Each scene shows the same named points in several views. A view is turned or mirrored, and shifted as a whole, has a little noise and may leave points out.

Scene 1
View 1
(224): [ -9  -3 -10  -8  11 -11  -2   6  -3 -15   9  30  -3   4  19   2   1   1
  15  -2  -5  18   4   1 -22   3  -8  19   3  -6  -4   9 -10   5  16   8
 -12  13 -11  -9 -12  25   8   2   1  -1  19  -3  -4  -5  17   9   2  10
   0   3   7  -1 -12  -3  18  -3  13  10 -22 -14 -12  -2 -10   4   4  -4
 -13 -13]
(147): [-20  -4  -4 -22  14   5 -10   2   4 -14  14  23 -13   0  18  -1  16  -8
   6  -7 -12  14  13  19 -17   0  -4  22   9  -8 -16  24  -5   3   6   8
 -18  11 -11   0   3  11  23   4  -7   6  17 -16   5   0  13   0  11   6
 -24  -7  17  -6 -14  -2  12   6  10   0 -19  -2 -26   6   0  -4  16 -11
 -14  -5]
(194): [-19   4  -5 -16  -8   9   3  10 -11 -12 -12  30   9  10 -11  12  21  -7
  27  14 -11  22  10  27 -19   0  -8  14  20 -12   8  -5   3  -6 -12 -10
 -10  -2  -6  -6  -4   4  20  -2   1  29   3  -1   4  17  13  15  17  -6
  -6  11   5   6  -1  -1   7 -13 -17  -3 -21  -7  -8 -13 -16   2   3  16
  -7   4]
(61): [-11  -2  -3 -22  17  -3 -18   2  10 -12  13  16 -16  -7  20  -1  10   1
   5 -17  -7  22  12   2 -16   5   5  14   9   4 -17  27  -6   1  12  14
 -19   9  -6  -7   0  14  13   6   1 -12  17  -5   7  -8  11 -14   6   8
 -14  -5  15 -16 -17  -5  18  14  19  14 -11  -1 -29  18   7  -3  11 -19
 -14  -5]
(57): [ -7  -4  -4 -17  16  -4  -2   0   1 -13  15  19  -8  -3  13  -4   6   1
  14  -6  -4  13   2   1 -22   7   1  16   3   0 -10  11  -4   0   2   2
 -13   0 -10 -10  -5  19   7   2   6  -8  13   2   4   3   7   2   5   4
   1   0   5  -5  -8   1  11   0  16  12 -18  -9 -26  13   6  -4   8 -24
 -14  -3]
(38): [ -9  -5   4 -21  20   3  -5  -2   6 -11  17  14 -15  -9   8  -7  14  -1
   9 -12  -4   9   2   4 -21   7   8  14   3   4 -17  17   2  -4  -8   0
 -14  -7  -5  -5   6  13   8   2   9 -16   8  -1   6   9   1  -8  12  -3
 -11  -7   9 -11  -4   3   3   5  19  11 -11   0 -37  24  19 -12  13 -36
 -17   6]
(166): [  3  -4   2 -12  25 -13   0  -4   5 -11  19   9 -10  -8   9 -10  -3   5
  15 -13   4   7  -8 -17 -27  12  12   9  -3  12 -12   7   0  -2   1   0
  -9 -11  -4 -15  -6  28 -11  -2  18 -33   5  16   0   1  -1  -6  -1   0
  14   1  -2  -6  -4   7   5  -1  28  19 -11  -7 -35  29  20  -9   5 -47
 -20  -1]
(157): [-11  -3  -8 -15  12  -9  -7   3   0 -15  10  25  -7   1  20   3   4   1
  15  -3  -7  18   4   4 -20   4  -3  16   4  -1  -7  12  -7   4  11   8
 -12   9  -9 -11  -9  23  10   4   2  -2  15  -2  -1  -3  14   4   3   7
   0   2   8  -6 -14  -3  16   0  12  10 -21  -9 -16   2  -5   3   4 -12
 -15  -8]
(236): [-10  -1  -3 -13   8  -2   5   3  -4 -14   5  21   2   3   0  -1   8   1
  21   4  -5  13  -1   7 -25   6  -1  14   5  -4   2  -1   2  -2  -6  -6
  -9  -6  -7 -11  -6  18   6   0  10   2   7   5   1   8   8  10   7  -2
   5   4   0   2   0   3   6 -10   4   7 -21  -9 -19   5   1  -5   2 -14
 -13   0]
(33): [ -4  -3  -2 -12  14  -5   3   0   0 -13  12  19  -4  -1   3  -4   5   2
  17  -2  -2   9  -4  -1 -23   8   2  11   2   2  -7   2  -1  -3  -5  -7
  -9  -9  -6 -10  -2  23   2  -1  12 -14   6   7   1   7   4   4   4  -2
   8   4   1   0  -1   4   3  -8  14  11 -17  -8 -25  14   9  -7   4 -31
 -16   0]
(169): [-16   4  -5 -28   6   0 -21   4   3  -9  -4  10  -7  -2   1  13  25  -4
  11 -13 -10  31  14   9 -18   6  10   9  23   5  -9  18   3 -12  -4  14
 -13  -5   1 -12   4   0  12   4   5  -5   5   7  11   8   8 -16  13  -1
  -7   7   8 -18  -7  -4  18  12   2  14  -8   3 -30  17  10  -5   6  -3
 -11   7]
(150): [ -6  -3  -1 -16  14   1   2  -2   0 -12  12  14  -4  -4  -2  -5  10   0
  16  -6  -3  10  -4   2 -24   8   9   8   6   6  -7   3   7  -6 -12 -10
 -11 -16  -4 -12   0  15   2   0  14 -13   2   7   5  13   0  -3   8  -6
   3   1   1  -2   2   4   2  -5  12   9 -12  -3 -33  19  16 -11   4 -32
 -16   6]
(176): [ -2   4  -8 -19  10 -12 -11  -1   2  -9   0   8  -1  -4  -2   6   8   8
  21 -13  -2  27   2  -8 -23  12  11   2  16  12  -3   4   2 -11  -3  11
  -7 -11   2 -22  -5  15  -6  -1  18 -20  -1  22   6   4   5  -9   5  -3
  16  11  -4 -12  -6   1  15   2  12  26  -8  -4 -28  21  11  -3  -1 -17
 -13   6]
(138): [ -8   2  -6 -21  14  -6 -10   3   4 -10   3  13  -5  -2   6   3   9   1
  17 -11  -4  23   5  -2 -20   6   4   9  10   5  -6   9  -1  -6   2   6
 -11  -2  -2 -16  -4  14   3   0  10 -15   6   8   6   4   6  -5   7   0
   5   8   2  -8  -7   0  14   2  13  17 -12  -5 -27  17   9  -5   3 -18
 -14   1]
View 2
(150): [ 15  -7  14   0  -1 -13  -9   5 -11   0  -3 -22  16   9 -26   4  12   5
   4 -15  -4   3 -12   2 -11 -13 -11 -22  -2   8  -2 -14   3  -1  -1  -8
   1  -5 -10   3  -4 -15   2  -2 -10  -7  15  -5  -4  -4  11   6   8   4
   9   0   1  -3   2  -3 -24 -19   8   6   5   0  -8  -6 -31 -12  13   4
  -1  -3]
(224): [  4  -2   3   3  16 -15  -7  -5 -22   2  -8 -19  10  -2 -19   6 -16   9
  -3   3  -2   1   8  -8  -1  -3   6 -26 -10  -6   2  -9   2  21 -19  -1
  18  -3  -9  -2  12   6 -18   7   3   1  21  19   4  -8   7   4  19  25
 -18 -13 -17 -27  12 -19 -17 -14  -4  15  13 -16 -11 -12 -39 -22  11   7
  -6  -5]
(147): [ 13 -11  13   5  24 -17  -5  10 -16 -10 -13 -25  30  -9 -17   1 -20  -5
 -14   2  14  -6  18  -7   0   0   4 -13   7  -4   2 -19   8  13   0  -2
  18  -1  -2   6   2 -10 -19   4   9   2  18  10  -2   0  14   4   3   7
 -14 -13 -12 -29 -10  -8  -9 -17   2   2  20  -8 -17  -4 -35 -20   2   1
  -9 -17]
(157): [  3   0   6   2  14 -11  -8  -2 -20   0  -6 -19  12  -1 -21   4  -8   9
  -3   6  -4   1   3  -4  -7  -4  -5 -23  -2   0   3 -14  -1  18 -14  -3
  12  -4 -13   2   9  -2  -9   3  -7  -1  22  13  -1  -5  13   8  12  17
 -10  -9  -9 -17   8 -17 -21 -14   3  19   9 -15 -10 -11 -35 -16  14   9
  -2  -7]
(176): [ 11   3   2   1   0  -5 -21   2 -16   5  -6  -6  11  13 -23   3  14   8
   2   4 -12  11  -6   3 -12 -10 -16 -20   0   3  -6  -8  -5   2 -14 -11
  -3   2 -20  -4  -5 -10   4  -4 -17 -11  18   2 -19  -4  13  15  13  15
   4   3   3  -6   5 -14 -24  -8  -3  15  -7 -19   0 -15 -29  -7  14  12
  15   1]
(236): [ 13  -4  11   8   4 -16  -9  -2 -10   4  -7 -19  12   8 -22   3  -1   7
   5 -20  -5   3  -5  -5  -4 -14   2 -22 -13   1   2  -6   4  13 -11  -6
  11  -3  -4  -5  -2  -8 -11   7   3  -6  10   2   1  -7   7   6  20  15
  -1  -3  -6 -14  14  -8 -17 -18   2   3   8  -4  -8 -11 -37 -15   8   5
  -4  -2]
(57): [  8  -2   8   0   9 -13  -6   1 -16  -5  -5 -24  17  -1 -23   5  -5   6
  -1  -3  -1  -1   1  -2  -8  -5  -4 -24  -2   2   1 -17  -1  11  -8  -2
  12  -6 -11   2   8  -5  -8   2  -5  -1  17   8   0  -6  12   6   6  11
  -5  -9  -8 -14   4 -13 -21 -17   3  13  13  -9 -10  -8 -32 -17  14   6
  -4  -7]
(38): [ 13  -6  16  -1  10 -14  -6  12 -12  -7  -3 -23  25   0 -22   4   2  -2
  -4   0   4  -1  -3   5 -13  -5 -16 -19  11   7   0 -25   4  -1   6  -7
   6  -6 -11  10  -2 -17   1  -6 -13   0  19   1  -5   1  17   7  -3  -3
   5  -5  -1 -10  -9  -9 -24 -17   9   9  11  -3 -12  -6 -25 -15  13   8
  -2 -12]
(61): [  5  -3   5  -3  22 -12  -8   6 -22 -10  -7 -19  25 -10 -19   1 -11   0
 -11  19   8  -2  12   0  -8   4 -13 -10  13   0   0 -26   2   9  -1  -2
  11   0 -14   6   6  -9  -9  -4  -6   2  28  15 -11   0  19  12  -3   8
 -12  -9  -6 -22 -12 -18 -17 -13  -1  16  13 -18 -14  -7 -28 -17  11   7
   0 -15]
(166): [  2   6  10  -8  -3 -11  -4  -3 -16  -2   2 -23   7   4 -28  12  12  14
  10   3 -11   5 -20   5 -20  -9 -23 -31   5  11   1 -25  -5   0  -7  -6
  -1 -10 -25   7  12 -12  11  -7 -28  -3  22   5  -4  -6  18   9   2   4
   7  -3   0   4   8 -14 -38 -18   7  26   3  -7  -7  -8 -27 -11  27  15
   0  -5]
(194): [ 26 -14  10  23   9 -15 -16   5  -8   7 -13 -14  19  15 -17  -5  -6  -1
  -4 -31  -1   2   8 -14  14 -20  18 -13 -21 -10  -3  12  12  17 -15  -3
  14   7  11 -14 -18  -8 -26  18  27 -12  -1  -1  -3  -7   0  -2  32  23
  -6  -4 -12 -31  12  -1  -2 -17  -4 -19   7  -5  -5 -13 -44 -14 -12  -2
  -3   1]
(169): [ 20  -8   4   6  16  -9 -23  15 -13  -4 -12  -4  27   5 -17  -8   3  -3
 -13   6   2   7  13  -2  -5  -5  -8  -6   8  -2  -4  -8   1   3  -3  -5
   4   9 -10  -5 -16 -16  -7  -1   0  -8  15  -1 -25   4  17  12   6  11
  -3  -2   2 -24 -13 -10  -9  -6  -4  -2   2 -18  -5 -12 -31  -6   1   7
  13  -9]
(33): [ 12  -2  10   2   1 -13  -5   1 -12  -1  -2 -26  13   7 -25   7   5   8
   4 -11  -8   5 -10  -3  -9 -12  -9 -27  -6   5   0 -14   2   5  -8  -5
   6  -6 -10   2   3  -8   0   5 -11  -2  16   2   1  -6  11   2  11  10
   4  -2  -5  -7  10  -9 -25 -19   6  13   7  -1  -7  -9 -33 -14  15   7
  -6  -3]
View 3
(147): [-28  12  11  -5 -10 -12 -23  -5 -15   9  -7  -2   6 -22 -11  11   7  -9
   0  29 -22  -3 -25  20  -1  -4 -11 -23   5  -9 -23  -5  -2 -17   6  12
   7  21 -11 -14  29   2   3  19 -22  21  18   8  -5 -16  23   2  -3   0
   0  32  10  20  -5   1  10   1   2 -10  19  -6  -6  24   0 -16 -16  12
  -3 -12]
(150): [ -3   8  11  -4   6   2  -5  -7  -4   3  16   2 -16   4  -3  12  -7   3
   0  25  -7  12   4   7  -2   2   0  -7  -3 -11 -22   3   0 -18   0   7
   2   2 -11 -13  26   6  -4  13  -3  19   6  11   4 -17  15 -13   4   8
   3  17  10  17  -5   0  12  15 -22  -1  12   4  -1  19   5 -17   9  24
 -17 -28]
(169): [-11   1  10   1   5  -7   1   7  -7   7   7   1  -8 -16 -18  16  -2  -3
   2  31 -15  -2   4  15   6  -1   0 -27  15 -14 -13   5  -2   1   0  12
   5  25 -15 -14  15  11   6  15 -24  29  24   0   4 -13  23  -2   9   6
  26  15   3  29  -5  -2  23  12  -3  -3  13  -1   5  16   0 -25  -5   2
 -21 -31]
(166): [  9  -8  14 -11  16   9  -5 -12 -12  -2  20   5 -29   4  -5   5  -5  12
   6  10  -6  10   5  17 -10  -6  10  -4 -18  -6 -20   4   2 -18  -3   7
   6 -12  -9  -5  24   6  -5   4  -6  10   5  -1  14 -24   7 -10   5   5
  -5   7  25  12  -5   0  -3  25 -25  -4   5  12  -5  30  -2 -27  -1  31
 -10 -33]
(61): [-14  -3  14  -9  -2  -5 -12  -2 -18   5   0   0  -8 -25 -17  10  11   3
   8  19 -18  -5 -19  25  -2 -11  -1 -22   4  -5 -16  -1   1 -13   2  11
   9  16 -11  -5  23   3   4  12 -26  21  18  -1   7 -18  22   1   4   2
   6  17  16  16  -5   5   4  12  -5 -11  13   0  -3  30  -7 -28 -23   8
  -2 -22]
(236): [-12  19   9   0   0  -4 -20  -2  -2   0   9  -3   1  -4  -5  11 -17  -5
  -8  21 -10   9  10  10  -9   0  -7 -14  -7 -14 -19   5   0 -13   0  15
  -5   1 -12 -17  23  11  -4  13 -14  14  10  15 -12 -17   9  -9   7   8
   1  29   9  32  -7  -6   9  11  -7  -2  11   7  -2  16   4  -9   9  26
 -17 -20]
(194): [-27  38   7   8  -7 -15 -21   8  10   2   4 -10  18  -7  -4  14 -32 -25
 -19  36 -12   8  22   2 -13   9 -19 -23   3 -23 -19   5   2  -2   1  20
 -16  14 -15 -30  19  22   2  20 -19  22  16  26 -31 -11  10  -6  11   7
  12  44  -2  50  -8 -12  23   4   6   3  15   8   3   1  10   4  26  22
 -28 -13]
(138): [ -3   3  10  -3   5  -1  -7   1 -11   2   9  -1 -13 -12 -13  10  -6   1
   2  21 -12   5   6  16  -6  -6   1 -19  -5 -13 -14   5   2  -5  -2  12
  -1   6 -11 -13  15  12   1   8 -19  22  14   2   1 -18  14  -5  10   5
  12  16  16  24  -8  -1   9  18 -10  -6   8   6   0  23  -2 -22  -5  17
 -15 -28]
(157): [-18  11  14  -6  -4  -5 -22   0 -10   0  -2  -3   0 -22 -17   8  -8  -5
  -2  14 -16   0  -3  21 -10  -8  -6 -23  -8 -10 -17   3   2  -9   0  17
  -1   3 -10 -11  20   8   0  10 -31  16  16   8 -10 -21  13  -2   6   4
   2  30  19  27  -9  -2   1  15   0 -11  10   8  -4  31  -6 -18 -12  19
  -6 -13]
(57): [-10  10  14  -7   1   0 -15  -6 -10   1   8  -1  -8 -10 -10   8  -3  -1
   2  18 -13   4  -4  17  -7  -5  -3 -16  -8 -12 -22   2  -2 -16   3  15
   0   2 -11 -11  23   6  -1  11 -17  16  13   6  -2 -20  15  -7   3   3
  -1  21  18  20  -6   0   2  15  -9  -7  10   6  -4  25  -2 -17  -6  24
  -8 -19]
(224): [-20  19  13  -7  -2  -8 -28   0 -10   0  -6  -7   3 -23 -15   4 -11  -7
  -4  13 -19  -5  -1  20 -19 -10  -9 -25 -16 -12 -17   3   2  -9   2  21
  -7   0 -10 -11  18  10   0   9 -33  13  17  12 -16 -19   9  -2   6   4
  -1  35  22  31 -10  -4  -1  15   4 -10  11  11  -6  29  -7 -13 -13  23
  -5 -12]
(176): [  8  -3  10  -2  13   4  -1   1  -5  -2  18   1 -22  -4 -15   9 -11   5
   2  20  -8   5  20  13  -5  -3   5 -16  -4 -12  -8  10   4   0  -3   9
  -2   3 -11  -9  13  16   2   7 -17  18  17  -3   5 -18  10  -8  13   9
  19   9  14  28  -7  -3  14  25 -13  -3   7  13   5  20  -3 -26   2  18
 -22 -36]
(38): [ -6   2  11  -7   4   0  -6  -9 -13   7  12   3 -15  -1  -1  13   8   5
   6  25 -12   5 -12  16   3   1   4 -10   4  -6 -25   1  -2 -19   1   4
  10  11 -11 -10  28   1  -2  16  -3  20   8   3  14 -18  20  -9  -3   4
   0  13  10  11  -3   1   9  13 -20  -6  13  -2  -3  24   0 -24  -6  18
 -10 -27]
View 4
(169): [-12   7  15  -9   8   8   8  13  -8   0 -21   5 -10   9  21   9  15  19
   3   3  -2  -8  13   4  12  -7  -2  -9  10  11  11  17  22   8  11   2
  11   9  -6  -4  -6 -11  -4 -24   8 -18  -8  15   8   3  -1  -5  -2 -20
  14   0  -2   4  18  -9   4  -2  -1 -12  -3  13  -2 -11  -5 -18  16 -16
  10   7]
(224): [-23  13   9 -23   4  15   3   7  -3  -7  13  -5  -5 -14   8  24   3 -17
   0  -2 -12 -10 -10   2   0  -6  -1  -5  34  10   4   8  -6   3  11  18
   3  10   3  -4  -7 -11  15 -24  10  -3   0  -9   6 -10  -4 -19  -4 -18
   3  14 -14   8  15 -16 -10   6  12  -3 -13 -15  -2  -7   1 -21   1  -6
  14  12]
(194): [-40   6  18 -19  -4  19  13  20 -23   3 -25   8 -17 -15   6   4   4   7
 -13 -19   0  -9  -3  11  11   9   2   5  14  27  27  21  -7  -6  -4  11
  -4   3 -10   3  -7 -22 -22 -28  19 -17  -3 -11  -9  -7 -11 -23  -1 -19
   1  17  11  26  19  -7  -7   3  13   1  -4 -20  10   2 -13  -9  10   5
   3  24]
(176): [ -9 -10   7   0   5   5   8  -8 -11 -10  -1   6  -3  -1  18   7  10  15
   6  -1  -9  -7  10  -2   0  -4   9  -5  13   3   4  17  24  13  10  -3
   9  10  -6 -10  -1  -7   4 -13   9 -11  -9   8  14   6  -1  -8  -9  -7
   3   2 -17  -7   5   9  -9  -1   5   4  -6  19   5  -9   3 -16  -8 -16
   5  -3]
(236): [-30  -3   8  -5   4  13   9   3 -11  -8  -3   8  -3 -16   8   8   3   0
  -2 -10  -5 -13  -7   7   2   7   5  -8  13   9   3  11  -1   0   4   8
   1   6  -8  -3  -8 -17  -1 -18  11  -9  -5  -2   4  -2 -11 -10  -8 -13
   4  18  -6   9  14   1 -12   4  10   3  -4  -8  15  -5  -5  -8  -2  -2
   8   7]
(33): [-27  -6   5  -1   4  11  12   2 -10 -10   0   8  -2 -16   6   4   6   6
   2 -10  -5 -12  -5   3   3   7   7  -6  11   6  -2  10   4   0   6   5
   5   5  -5  -4  -8 -19   3 -17  11  -8  -4   1   4   2 -12  -3  -7  -8
   4  17 -10   1  12   9 -13   1   8   6  -4  -5  18  -7  -1  -7  -7  -3
   7   3]
(61): [ -9  21   8 -13  11  11   1   9   9  -8   4  -1  -3   1  16  18  10  -3
  12  12  -8 -15   0  -1   3 -11 -11 -19  18   4  -5   1  11   5  20  12
  10   9   0  -5  -7 -10  22 -23   0  -6  -6  14  10  -3  -1   6  -5 -21
  19   5 -20  -1  23 -17   1   1  -4 -16  -3   2  -7 -17  -3 -24  15 -17
  21   0]
(166): [-12 -13  -3   8   5   3   8 -20   1 -22  28   6  10 -11  12  10   4  -1
  14  -4 -12 -18  -4 -10  -7  -1  11 -13  14 -13 -19   6  13  10  16   3
  12  12  -3 -13  -5  -7  26  -5   3  -1  -7   6  18   6  -6   2 -12  -2
   4  11 -35 -21   2  17 -20   1   8   9  -8  11  17 -18  10 -14 -21 -13
   9 -14]
(147): [-23  24   9 -20   8  15   4  22   3  -3  -7   1  -9  -2   8  13   8  -4
   5   6   1 -18  -6   8   8  -1 -10 -16  15  10   3  -1   1  -4  10  16
   5   6   0   3 -14 -21  13 -29   2  -9  -3   6   1  -8 -10   5  -1 -23
  19  14  -6  11  31 -23   3   0  -3 -19  -2 -14  -1 -13  -9 -20  20  -5
  21   8]
(38): [-15   5   4   5  10   8   7   6   4 -12   0   7  -2  -2  12   3   7   7
  13   1  -1 -21   0   2   8  -2   0 -19   3  -2 -12   3  15   1  12   7
   9   6  -3  -4 -13 -19  14 -18  -1  -8 -10  16   7   2 -12  18  -6 -11
  19  11 -17  -7  22   0  -4  -3  -7 -10   2   3  12 -19  -5 -11   7  -7
  15  -8]
(57): [-20   5   5  -7   6   9   6   3   0 -11   9   2  -2 -11   9  13   5  -4
   8  -2  -7 -15  -6   3   3  -2   0 -11  14   2  -7   4   3   1  11  13
   7   9   0  -5 -10 -14  13 -19   3  -3  -5   5   7  -4  -9   1  -6 -16
   9  16 -16  -1  18  -4  -6   1   7  -4  -5  -8   8 -11  -1 -14   1 -10
  14  -1]
(138): [-14   2   8  -5   8   8   6   0  -4  -6   2   5  -5  -3  13  10  10   5
   6  -1  -7 -11   4  -1   4  -4   3 -12  16   4   3  15  12   6  13   6
   8   9  -5  -6  -4 -11   7 -18   8  -9  -8   5   7   1  -1  -5  -5 -13
   8   7 -14  -3  12  -1  -6   0   6  -2  -5   6   5 -11  -1 -18   0 -13
  12   2]
(157): [-21  14   7 -17   4  11   4   8  -2  -9   8  -1  -4  -9  10  20   6 -10
   2   1  -8 -14  -9   2   1  -7  -2  -9  26   9   3   6   1   2  11  14
   6  13  -1  -3  -9 -12  13 -22  10  -5  -2  -3   5 -10  -5 -11  -3 -20
   6  11 -15   5  16 -15  -5   3   8  -6  -8  -8  -2 -10   0 -19   3  -9
  16   7]

In a view up to two points have been moved. Name them for each view, in the order of its rows, or write -.
view 1 -> -
view 2 -> (157)
view 3 -> (194)
view 4 -> (33), (166)
